Each scene shows the same named points in several views. A view is turned or mirrored, shifted and resized as a whole, has a little noise and may leave points out.

Scene 1
View 1
q_157: [ 0.82 -0.05 -1.16 -0.22  0.68 -0.59  0.81  0.33 -1.33  0.02 -0.48  0.70
  0.03 -0.85  0.75  1.01 -0.90  1.61 -0.19 -1.22  0.39 -0.21 -1.73 -0.26
  2.66  0.34  0.63 -0.25  0.19  0.63  0.77]
q_525: [-0.20 -0.20 -0.42 -1.04 -0.84 -0.61  0.99  0.03 -0.80  1.04 -0.66  1.07
  0.04  1.12 -0.11  0.95 -2.31  1.13  0.53 -1.37  0.19 -0.12  0.06 -0.20
  0.90  0.04 -0.86  0.44  0.29 -0.27  1.18]
q_606: [ 0.09  0.27 -1.69  0.81  1.31 -0.10  0.87  0.29 -0.51  0.83 -0.19 -0.23
 -0.29 -0.52  0.40  1.59 -1.63  2.43 -0.75 -2.27  0.63 -0.61 -0.82  0.45
  1.95 -0.48 -0.17 -0.26 -0.30 -0.41  0.21]
q_951: [ 0.87  0.24 -2.40  1.88  2.19  0.12  0.72  0.62 -0.44 -0.17  0.20 -0.73
 -0.17 -2.01  1.12  1.47 -0.21  2.97 -1.69 -2.17  0.47 -0.86 -1.51  0.83
  2.97 -0.53  0.58 -0.95 -0.28  0.08 -0.30]
q_467: [ 0.90 -0.18 -1.56  0.20 -1.61 -0.42 -0.19 -0.02  0.08  0.12  0.73 -1.71
 -0.05 -0.40  0.46  1.52 -1.57  0.64 -2.16 -0.44 -1.27 -1.51  0.41  1.28
  0.10  0.79  0.25 -0.87  0.03 -1.59 -0.09]
q_569: [ 1.08  0.08 -2.28  1.03 -0.44  0.01  0.20  0.49  0.47 -0.58  0.24 -0.52
  0.75 -0.68  0.46  0.89 -0.52  1.55 -1.59 -0.92 -0.77 -1.09  0.63  1.74
  0.55 -0.41 -0.35 -0.92 -0.01 -0.75  0.12]
q_188: [ 1.52 -0.95 -0.96 -0.79 -2.53 -1.04  0.05 -0.13 -1.44 -1.22 -0.28 -0.62
  0.53 -0.88  0.78  0.61 -0.24 -0.25 -1.58  0.90 -1.76 -0.53 -0.54  1.82
  0.92  1.44  1.22 -1.13  0.89 -0.50  0.33]
q_112: [ 0.98  0.38 -1.62 -1.50 -0.70 -0.57 -0.50  0.41 -0.51  0.06  0.42 -0.28
 -0.03 -0.89 -0.29  1.49 -1.54  1.14 -0.90 -0.68 -0.32 -1.58 -1.37 -1.20
  2.13  1.51  1.76 -0.43 -0.76 -0.35  0.64]
q_933: [-0.47 -0.89 -0.90  0.04 -0.73 -0.54  1.05 -0.40 -1.41  0.62 -0.70 -0.44
  0.25  0.61 -0.16  1.05 -1.90  1.48 -0.67 -1.59 -0.26 -0.25  0.84  2.24
  0.57 -0.47 -0.52 -0.23  0.21 -1.63  0.07]
q_191: [ 0.33 -0.54 -1.99  0.23  0.29 -0.71  1.17  0.44 -0.89 -0.40 -0.97  1.00
  0.45  0.77 -0.04  0.88 -0.61  1.64  0.22 -2.13  0.34  0.03 -0.02  1.22
  1.35 -0.65 -0.43 -0.38  0.99 -0.37 -0.05]
q_631: [ 1.38  0.39 -2.88 -0.62  0.11 -0.50 -0.10  1.27  0.36 -0.68  0.13  0.84
  0.39  0.37 -0.27  1.44 -0.40  1.22 -0.44 -1.59  0.03 -1.24 -0.82 -0.71
  1.70  0.74  0.70 -0.89  0.56 -0.09 -0.11]
q_178: [-0.29 -0.71 -0.34 -1.69 -2.16 -0.92  0.75 -0.23 -1.47  0.48 -1.05  0.67
  0.55  1.13 -0.60  0.60 -2.23  0.57  0.23 -0.47 -0.71 -0.01  0.85  1.02
  0.34  0.29 -0.35  0.29 -0.06 -1.16  1.11]
q_553: [ 0.35 -0.26 -1.06  0.44 -1.17 -0.04  0.32  0.06 -0.04 -0.08 -0.24 -0.20
  0.94 -0.50  0.09  0.48 -1.38  1.44 -0.97 -0.39 -0.76 -0.58  1.20  2.06
  0.21 -0.60 -0.56 -0.15 -0.86 -1.04  1.05]
q_853: [ 0.68  0.05 -1.33 -1.16 -0.47 -0.62  0.22  0.30 -0.78  0.04 -0.40  0.61
  0.30 -0.09 -0.12  1.13 -1.44  1.19 -0.10 -0.90 -0.10 -0.77 -0.90 -0.60
  1.95  0.73  0.62 -0.31 -0.22 -0.15  1.04]
q_598: [ 0.36 -1.11 -1.06  0.21 -2.35 -0.34  0.37 -0.28 -1.09 -1.02 -0.64 -0.71
  1.40 -0.73  0.16  0.20 -0.82  0.86 -1.42  0.50 -1.78 -0.27  1.87  4.05
 -0.31 -0.50  0.07 -0.49 -0.66 -1.96  0.60]
q_143: [ 1.37  0.62 -0.74 -0.71 -1.17 -0.59 -0.13  0.29 -0.13  0.48  0.51  0.02
 -0.42 -0.82  0.76  1.35 -1.66  0.48 -1.03 -0.21 -0.54 -0.98 -1.46 -1.50
  1.45  1.59  0.49 -0.37  0.24  0.62  1.21]
q_623: [ 1.08  0.24 -1.44 -0.83 -2.08 -0.24 -0.57  0.31  0.50 -0.18  0.56 -0.17
  0.79 -0.54 -0.21  0.89 -1.54  0.63 -1.24  0.28 -1.30 -1.55  0.79  0.45
  0.26  0.67  0.23 -0.25 -1.17 -0.98  1.05]
q_802: [-0.09 -0.59  0.04 -1.09 -1.70 -0.55  0.43 -0.37 -1.42  0.35 -0.74  0.30
  0.57 -0.21 -0.20  0.40 -2.20  1.00 -0.18 -0.06 -0.60 -0.23  0.47  1.17
  0.82  0.23 -0.09  0.35 -1.02 -0.94  1.58]
q_40: [-0.14  0.23 -0.17 -1.60 -0.66 -0.51  0.37 -0.19 -1.06  1.60 -0.31  0.48
 -0.32  0.32 -0.18  1.37 -2.92  1.30  0.16 -1.08  0.26 -0.63 -0.83 -1.23
  1.68  0.82  0.17  0.51 -0.63 -0.28  1.62]
q_892: [ 0.87 -1.17 -0.66 -0.77 -3.84 -0.72 -0.06 -0.36 -0.87 -1.13 -0.40 -0.38
  1.54 -0.25  0.04 -0.13 -0.96 -0.33 -1.43  1.54 -2.43 -0.31  2.02  3.44
 -1.02  0.45  0.01 -0.56 -0.33 -1.79  0.97]
q_73: [ 0.02 -0.17 -0.52  0.85  0.37 -0.47  1.40 -0.08 -0.75  0.98 -0.49  0.42
 -0.26  0.08  1.03  0.98 -1.65  1.71 -0.21 -1.67  0.47  0.21 -0.53  0.53
  1.22 -0.47 -1.24  0.02  0.73  0.19  0.69]
q_944: [ 0.10 -0.66  0.15 -0.25 -1.50 -0.54  0.49 -0.98 -2.01  0.41 -0.32 -1.43
  0.04 -1.73  0.80  0.79 -1.94  1.10 -1.66  0.45 -1.12 -0.28 -0.35  2.01
  1.34  0.51  0.90 -0.33 -1.06 -1.11  1.16]
View 2
q_525: [ 1.91 -0.33  1.11  1.41 -0.24 -1.08  0.91  3.26 -0.23  0.50 -0.66 -1.07
 -0.09  0.90  0.20  1.47  0.76 -2.42  0.08  1.04  1.67 -0.60 -0.41 -0.37
  0.33  0.50  0.35  2.71  1.40  2.03 -1.18]
q_944: [ 1.09  0.33 -1.12  3.34 -1.13 -0.34  0.12  2.87  0.82 -0.35 -0.29  2.21
  2.66  0.53  0.46 -0.21 -0.18  0.18 -1.16 -0.29  0.03 -2.57  1.06 -1.07
 -1.01 -0.34  2.67  0.38 -0.70 -0.23  0.09]
q_606: [ 1.71 -1.84 -0.47  2.32 -0.35  0.95  1.04  2.67 -0.74 -0.93 -0.13 -1.72
 -0.09  0.38  2.14  1.94  0.89 -3.22  0.28  1.31  1.10  0.40  1.83 -1.67
  0.28  2.02  1.40  0.25  3.07  1.15  0.18]
q_143: [ 0.56  2.43  0.20 -0.48 -0.41 -0.95  0.55  1.98  0.75  0.28 -1.50  0.11
  1.33  1.34  1.77 -0.47  2.18 -0.64 -0.11  0.54  1.33  1.91  0.35 -0.53
 -0.44  0.50  1.39 -0.52  1.14  0.67 -0.65]
q_951: [ 0.66 -1.99 -2.89  1.65 -0.29  3.16  0.73  2.33 -0.46 -2.56  0.17 -1.59
 -0.31 -0.80  3.49  1.60  1.31 -3.41 -0.51  0.31  0.23  1.19  3.08 -2.02
  0.19  2.82  3.06 -1.95  3.04 -0.02 -0.15]
q_188: [-0.89  0.71 -2.18 -0.93 -1.53  0.36 -0.42  1.22  0.69  1.59 -0.79  2.30
  3.54  0.21  0.98  0.20 -0.79  0.82 -1.19 -1.38 -0.80 -1.13 -0.41 -0.30
 -1.10  0.06  2.85  0.21 -2.06  0.64 -1.63]
q_569: [ 1.36 -1.73 -3.34 -0.39 -1.20  1.93 -0.04  3.32  0.24  0.15  0.80  0.38
  0.60 -1.27  1.70  2.86  0.51 -0.66 -1.46  1.05  0.69 -0.16  1.65 -0.90
  1.34  1.34  1.24 -0.09  0.06  2.45 -0.32]
q_112: [ 1.14  1.10  0.16 -0.26  1.23 -0.30  0.61  1.49  1.07 -0.25 -0.74 -0.22
  1.78  0.33  3.23 -0.85  1.56 -0.20  0.91  0.87  0.63  1.51  0.19 -1.66
 -1.93 -0.61  1.71 -0.75  1.32  1.60 -0.08]
q_467: [ 1.37 -0.68 -2.36  0.13 -1.52 -0.16 -0.48  2.40 -0.06  1.12  0.58  1.84
  2.89  0.00  1.59  1.59 -0.29  1.62 -0.74  1.96  0.54 -0.38  1.41 -1.21
  0.27  0.43  0.96 -0.28 -0.05  1.96  1.12]
q_73: [ 1.17 -0.60 -0.05  2.12 -1.65  0.33  0.84  2.89 -0.99  0.03 -1.04 -1.48
 -0.36  1.09  0.35  2.10  0.72 -3.45 -0.53  0.38  1.38 -0.41  0.96 -0.39
  1.05  2.49  1.18  1.77  1.85  0.57 -1.24]
q_40: [ 2.05  0.95  2.53  2.21  0.55 -1.98  0.99  2.49  0.14  0.08 -1.18 -1.13
  0.43  1.83  0.78 -0.24  1.54 -2.01  0.83  1.29  1.61  0.09 -0.50 -1.13
 -0.96 -0.16  0.72  1.81  2.21  1.35 -0.34]
q_157: [ 0.14  0.31  0.16  0.94  0.24  0.89  0.90  1.79  0.01 -1.13 -1.36 -1.56
 -0.15  0.51  2.13  0.22  1.27 -3.41  0.20 -0.65  0.62  0.70  0.43 -1.04
 -0.79  1.32  2.72  0.31  1.92  0.11 -1.93]
q_892: [ 0.89 -0.31 -2.57  0.00 -1.88  0.12 -1.17  3.70  1.26  2.47  0.43  4.07
  2.85 -1.10 -1.17  1.79 -1.53  2.29 -2.36 -0.42 -0.20 -3.66 -0.75  0.42
  0.23 -1.34  1.61  2.40 -4.00  2.62 -1.26]
q_933: [ 1.76 -2.88 -0.57  2.62 -1.27  0.13  0.19  2.74 -1.07  1.00  0.59  0.02
  1.68  0.22  0.06  2.51 -1.40 -1.48 -0.39  1.19  0.45 -2.55  0.50 -1.35
  0.09  1.09  1.23  2.68  0.29  2.13 -0.50]
q_553: [ 2.22 -1.20 -1.82  1.40 -1.01  0.67  0.08  4.36  0.55  0.34  0.52  1.01
  0.36 -1.14  0.05  2.50  0.14 -0.63 -1.43  0.62  1.00 -1.96  0.79 -0.57
  1.09 -0.05  1.11  1.55 -0.68  2.53 -0.57]
q_631: [ 0.49 -0.70 -0.84 -2.12  0.84  1.00  0.61  1.34 -0.13  0.47 -0.04 -2.11
  0.34 -0.46  3.17  1.58  1.00 -1.79  0.50  1.12  0.72  2.35 -0.03 -1.13
 -0.32  0.83  1.37  0.02  1.63  3.03 -1.42]
q_178: [ 1.61 -0.82  1.06  1.39 -0.59 -1.37  0.22  2.74  0.11  1.96 -0.34  0.37
  1.54  0.47 -0.61  1.16 -0.69 -0.86 -0.17  0.71  0.92 -2.46 -1.52 -0.36
 -0.50 -0.68  0.59  3.54 -0.81  2.69 -1.66]
q_623: [ 1.98  0.70 -1.28 -0.73  0.00 -0.49 -0.23  3.69  1.42  0.87  0.22  1.80
  1.29 -0.89  1.28  0.80  1.27  1.36 -1.09  1.05  1.23  0.07  0.13 -0.71
 -0.15 -1.11  0.63  0.64 -1.00  2.99 -0.11]
q_853: [ 1.05  0.43  0.65  0.14  0.79 -0.26  0.85  2.10  0.69 -0.05 -0.84 -1.01
  0.69  0.23  1.92  0.16  1.13 -1.83  0.41  0.41  1.05  0.54 -0.27 -1.00
 -1.17 -0.14  1.50  0.96  1.17  1.57 -1.21]
q_191: [ 0.39 -2.36 -0.63  0.38 -0.56  1.45  0.59  2.01 -1.30  0.59 -0.06 -2.34
 -0.06 -0.30  1.02  2.88 -0.53 -3.60  0.04  0.17  0.34 -0.83 -0.52 -0.76
  0.15  1.85  1.52  2.15  1.15  2.43 -2.32]
View 3
q_467: [ 0.82  0.96  1.80  1.58 -1.81 -0.62 -3.17  2.35  0.43  0.54  1.80 -0.53
  0.70  0.29  0.67  2.17 -2.82 -1.08 -0.99 -0.30 -2.04  1.73 -1.21 -0.15
 -0.38 -2.11  2.46 -0.30  0.71 -2.51  0.17]
q_191: [-1.57  0.76  0.43  2.06  0.43 -0.76 -3.08  1.11 -0.42 -0.73 -0.10  0.80
 -1.78 -0.81 -1.10  0.74  0.95  1.37 -0.18  3.59 -0.04  0.40 -1.19 -1.36
  0.47 -2.10  0.02 -1.34  0.98 -1.83  0.84]
q_623: [ 1.65  1.66  1.47  1.37 -1.78 -1.95 -1.69  0.57  0.53 -0.91  0.94  0.29
  0.64  0.84  0.46  2.04 -1.86 -1.67 -0.08 -0.65 -1.86  0.71 -0.03  0.64
  0.15 -0.60  1.11 -0.05  0.31 -2.29 -1.21]
q_40: [-2.10 -0.13 -1.01  0.65 -0.63 -2.54 -0.60 -1.35 -1.72 -1.18  1.50  1.49
  0.15  1.21  2.04  0.28 -1.40 -0.61  0.75  2.98 -1.68 -0.35 -1.21  0.80
  0.67 -0.92  1.46  0.11  3.26 -2.98 -0.79]
q_553: [ 0.03 -0.26  3.36  2.66 -1.07 -1.57 -1.57  1.65  0.98 -0.97  1.73  0.53
 -0.32 -0.93  0.56  1.16 -1.02  1.63 -0.52 -0.04 -0.12  0.39 -0.47 -0.01
 -1.45 -1.29  0.91 -0.55 -0.07 -1.38  0.34]
q_951: [-0.15 -1.04 -1.07  2.68 -0.08  0.78 -0.03  1.72 -0.08  0.13  2.29 -2.30
 -1.48 -1.35 -0.28  2.02  0.54  1.66  0.19  1.44  0.33  3.75 -3.85 -0.18
 -1.28 -2.51  0.31 -2.73  0.87 -1.91 -0.85]
q_606: [-1.95 -1.13 -0.29  1.96 -0.09 -0.58 -0.91  1.60 -0.65 -0.58  2.17 -0.05
 -1.07  0.14  0.38  1.17 -0.19  1.56  0.58  3.31 -0.36  1.72 -3.02 -0.19
 -1.17 -2.56  0.95 -1.84  2.35 -2.26 -0.50]
q_598: [ 0.84  0.89  4.07  1.97 -1.56 -1.22 -3.63  1.18  1.67 -0.07  0.98 -0.44
  0.27 -2.15  0.38  0.94 -1.47  0.81 -1.78 -2.10  0.63 -0.37  0.93 -0.65
 -0.33 -1.14  1.00  0.27 -1.73 -1.08  1.58]
q_178: [-1.49  1.28  1.82  1.06 -1.01 -2.48 -3.31 -0.50 -0.36 -1.06  0.09  1.91
  0.18 -0.01  0.86  0.04 -1.17 -0.21 -0.41  1.67 -0.90 -1.89  1.02 -0.26
  1.00 -0.73  1.16  1.01  1.06 -2.02  0.97]
q_157: [-1.22  0.35 -2.55  1.48  0.00 -0.32 -0.57 -0.97 -1.38 -0.74  1.00 -0.72
 -1.75 -1.13  0.42  0.81  0.48  0.45  0.29  2.73 -0.72  1.71 -2.54 -0.23
  1.14 -1.70  0.51 -1.17  1.88 -2.47 -0.30]
q_73: [-2.00 -0.41  0.31  2.91  0.27 -0.91 -0.92  0.83 -0.93 -1.69  1.54  1.26
 -2.11 -1.51  0.96  0.35  0.00  1.53  0.30  3.17 -1.57  1.02 -2.06 -0.62
  0.27 -2.02  1.60 -0.87  2.49 -2.12  0.97]
q_112: [ 0.09  1.07 -2.39  0.03 -1.66 -1.14 -1.06 -0.41 -1.21  0.36  1.18 -1.30
  0.61  1.53  0.53  1.87 -1.54 -2.25  0.38  1.41 -1.25  1.50 -1.81  0.72
  0.78 -1.06  0.83 -0.73  1.98 -3.05 -1.83]
q_188: [ 1.29  2.64 -0.20  0.92 -1.64 -0.23 -3.59 -0.47  0.24  0.44  0.14 -1.80
 -0.14 -2.48  0.60  1.32 -1.79 -1.81 -1.45 -1.22 -1.50  0.92 -0.34 -0.82
  2.56 -1.42  1.57  0.36 -0.54 -2.18  1.65]
q_802: [-1.03  0.44  1.48  1.19 -1.24 -2.57 -1.62 -1.25 -0.24 -1.07  0.99  1.00
  0.22 -0.71  1.59  0.11 -1.31  0.12 -0.27  0.56 -0.40 -1.04  0.24  0.37
  0.49 -0.55  1.09  0.62  0.93 -1.87  0.51]
q_892: [ 1.85  2.40  4.03  1.76 -1.97 -1.70 -4.17  0.38  1.55 -0.57  0.40  0.09
  0.54 -2.29  0.64  0.95 -2.24 -0.67 -1.95 -2.88 -0.89 -0.91  2.02 -0.64
  1.20 -0.53  1.53  1.18 -1.93 -1.45  1.77]
q_853: [-0.64  0.81 -1.54  1.05 -0.74 -1.52 -1.26 -0.81 -1.17 -0.67  0.57  0.11
 -0.37  0.45  0.61  1.12 -0.55 -0.79  0.28  2.33 -0.92  0.62 -1.35  0.09
  1.00 -1.08  0.46 -0.63  1.73 -2.61 -1.01]
q_569: [ 1.11  0.58  1.79  2.74 -0.77 -0.28 -2.14  2.60  0.99 -0.65  1.26 -0.41
 -1.05 -0.41 -0.64  2.14 -0.66  0.54 -0.36  0.33 -1.05  2.18 -1.58 -0.38
 -0.77 -2.03  0.86 -1.61  0.02 -1.85 -0.29]
q_143: [ 0.27  1.34 -2.08  1.35 -1.15 -1.10 -0.58 -0.37 -1.09 -0.89  1.04 -0.01
 -0.82  0.13  1.52  1.76 -1.58 -2.06  0.46  1.32 -3.24  1.90 -1.90  0.29
  1.59 -1.25  2.06 -0.48  2.48 -3.02 -1.14]
View 4
q_598: [ 1.16 -3.13 -1.29  0.29  0.46  2.14  2.54  0.96  2.93  0.63  0.24 -0.17
  2.62 -0.46 -1.97 -0.25  3.43  1.18 -0.53 -0.53  0.50 -1.55 -0.16 -0.07
  0.05  2.35 -1.42 -0.61  1.48  1.57 -0.39]
q_73: [ 0.41  0.22 -0.71  0.92  0.14 -1.46  1.21 -0.25  0.41  0.42 -0.80 -0.28
  0.46 -0.85 -0.52 -0.02  2.11 -0.60 -0.51  0.08  1.15  0.77 -1.38  2.26
 -0.75 -0.02  0.36  1.94  1.26  0.00  0.94]
q_40: [ 0.94 -0.96  0.37 -0.50  1.27 -1.36  1.50 -0.48 -2.40 -0.27 -1.20  0.04
 -0.03  0.55  0.89  0.22  1.21  0.40 -0.70 -0.91 -0.12  1.87 -1.91 -0.05
 -1.04 -0.84 -0.27  1.57  1.97 -0.15  0.09]
q_802: [ 1.21 -1.72 -0.29 -0.19  1.09  0.26  2.74 -0.27 -0.65  0.13 -0.77 -0.09
  0.87 -0.10 -0.83 -0.11  2.28  1.49 -0.69 -0.99  0.14  0.50 -1.21 -0.04
 -0.31  1.11 -1.34  0.46  1.96  0.96 -0.33]
q_467: [ 1.06 -2.85 -1.00  0.18  0.44  1.17  0.25  1.88  1.80  0.59  1.07 -0.44
  2.90  0.06  0.30  1.03  3.00 -0.54 -0.59 -0.39 -0.91 -0.37 -1.37 -0.77
 -1.39 -0.13 -0.35  0.53  1.70  0.20  0.36]
q_892: [ 1.39 -3.58 -0.77  0.05 -0.16  2.48  2.98  1.86  1.97  0.94  0.17  0.35
  3.11 -0.69 -2.12  1.17  3.33  1.50 -0.83 -1.81 -0.55 -1.56 -0.40 -1.17
 -0.73  3.46 -2.34 -0.44  2.16  1.99 -0.25]
q_631: [-0.58 -1.69 -0.26 -0.11 -0.50 -0.18  0.83  0.97  0.65 -0.80 -0.55  1.03
  1.32  0.34  0.57  0.85  0.44 -2.09 -1.66  0.27  0.44  0.37  0.40 -0.70
 -1.16 -0.50  1.26  2.71  0.44 -2.06  0.14]
q_157: [ 0.10 -0.42  0.34  0.43  1.43 -0.43  2.10  0.11 -0.75 -1.01 -0.09  0.14
  0.10 -0.20 -0.23  0.44  1.58 -1.35 -1.29  0.06  1.35  1.52 -0.92  0.97
 -0.33  0.26  1.34  2.54  0.57 -1.66  1.46]
q_191: [-0.36 -0.61 -0.75  0.24 -0.64 -0.38  1.19 -0.19  1.41 -0.03 -1.82  0.71
  0.68 -0.07 -0.69 -0.57  1.31 -1.36 -1.40  0.42  1.68 -0.13 -0.12  1.64
 -0.13  1.27  0.79  2.06  0.95 -0.41  0.09]
q_178: [ 0.86 -1.63 -0.30 -0.77 -0.09 -0.02  1.87 -0.03 -0.50  0.62 -1.89  0.50
  1.03  0.32 -0.51 -0.26  1.83  1.20 -1.38 -1.38  0.00 -0.09 -1.34  0.15
 -0.40  1.73 -1.24  0.63  2.83  1.43 -0.78]
q_623: [ 1.02 -2.84 -0.27 -0.06  0.18  0.77  1.91  1.38  0.54  0.04  0.58  0.28
  2.51 -0.40  0.00  1.38  1.62  0.66 -0.49 -0.81 -1.14 -0.05 -0.12 -1.80
 -1.59 -0.08 -1.12  0.82  1.13  0.00 -0.61]
q_606: [ 0.21 -0.53 -0.97  0.68  0.97 -1.03  0.58 -0.57  0.84 -0.41 -0.19 -0.63
  0.75 -0.06  0.53 -0.68  1.98 -0.92 -0.55  1.10  1.29  0.91 -1.00  1.55
 -0.55 -1.58  1.27  1.69  0.56 -1.15  0.51]
q_569: [ 0.45 -2.11 -1.28  0.92 -0.23  0.60  1.35  1.02  2.70  0.21  0.83 -0.08
  2.46 -0.87 -0.50  0.63  2.21 -0.72 -0.37  0.59  0.45 -0.64  0.26  0.24
 -1.02 -0.14  0.18  0.92  0.24 -0.47  0.08]
q_525: [ 0.60 -0.64 -0.37  0.09 -0.38 -1.33  1.70 -0.41 -0.65  0.30 -1.64  0.23
  0.69 -0.44 -0.08  0.05  1.19  0.48 -0.72 -0.45  0.44  0.76 -0.96  0.86
 -1.14 -0.19 -0.61  1.64  1.61  0.11 -0.47]
q_188: [ 0.56 -2.87  0.38  0.00  0.95  2.31  2.14  2.57  0.69 -0.22  0.90  0.63
  2.10  0.10 -1.33  1.81  3.22 -0.90 -1.67 -1.63 -0.22 -0.21 -1.15 -0.85
 -0.62  2.88 -0.29  1.39  1.77  0.33  1.64]
q_553: [ 0.94 -2.07 -1.22  0.51  0.07  0.46  2.15  0.09  1.80  0.35 -0.04 -0.32
  2.05 -0.78 -0.86 -0.04  2.23  0.72 -0.13  0.13  0.35 -0.45 -0.15  0.13
 -0.65  0.43 -0.89  0.16  1.01  0.35 -0.61]
q_951: [-0.10 -0.66 -0.93  1.48  1.77  0.09  0.80  0.13  2.11 -1.34  1.43 -0.87
  1.00 -0.51  0.19 -0.23  2.58 -2.35 -0.54  1.90  1.76  0.86 -0.40  1.54
 -0.21 -1.76  2.51  1.94 -0.80 -2.51  1.81]
q_944: [ 1.48 -2.33 -0.16  0.16  2.72  1.47  2.26  0.79  0.23 -0.10  1.02 -0.82
  1.46  0.26 -0.90  0.30  4.05  0.72 -0.62 -0.75  0.13  0.66 -2.19  0.04
 -0.17  0.98 -0.69  0.05  1.66  0.83  1.16]
q_933: [ 0.86 -1.57 -1.32 -0.09  0.30  0.08  0.58 -0.14  1.46  0.69 -1.16 -0.17
  1.23  0.34 -0.28 -1.19  2.75  0.03 -0.94 -0.20  0.79 -0.53 -1.45  1.36
  0.05  0.87 -0.21  0.29  2.09  1.13 -0.33]
q_143: [ 0.56 -1.31  0.58  0.32  0.91 -0.30  1.52  1.57 -1.53 -0.60  0.68  0.19
  1.26 -0.30  0.45  2.01  1.53 -0.78 -1.01 -1.02 -0.84  1.50 -1.35 -0.66
 -1.79 -0.50  0.19  2.57  1.26 -1.16  1.35]
q_112: [ 0.16 -2.24  0.48 -0.69  1.67  0.70  1.23  1.16 -1.10 -1.20  0.59  0.43
  1.23  0.91  1.08  1.22  1.38 -0.90 -1.36 -0.61 -0.65  1.51 -1.00 -1.75
 -1.07 -0.96  0.83  1.78  1.07 -1.55  0.62]
q_853: [ 0.18 -1.50  0.24 -0.36  0.88 -0.20  1.87  0.22 -0.85 -0.92 -0.66  0.45
  0.62  0.32  0.21  0.51  1.04 -0.54 -1.30 -0.41  0.19  1.10 -0.75 -0.38
 -0.80 -0.03  0.34  1.91  1.15 -0.96  0.36]

Which points are out of place in each view (at most two, in the order of its rows)? Write none if all are in place.
view 1 => q_525
view 2 => none
view 3 => q_553, q_951
view 4 => none
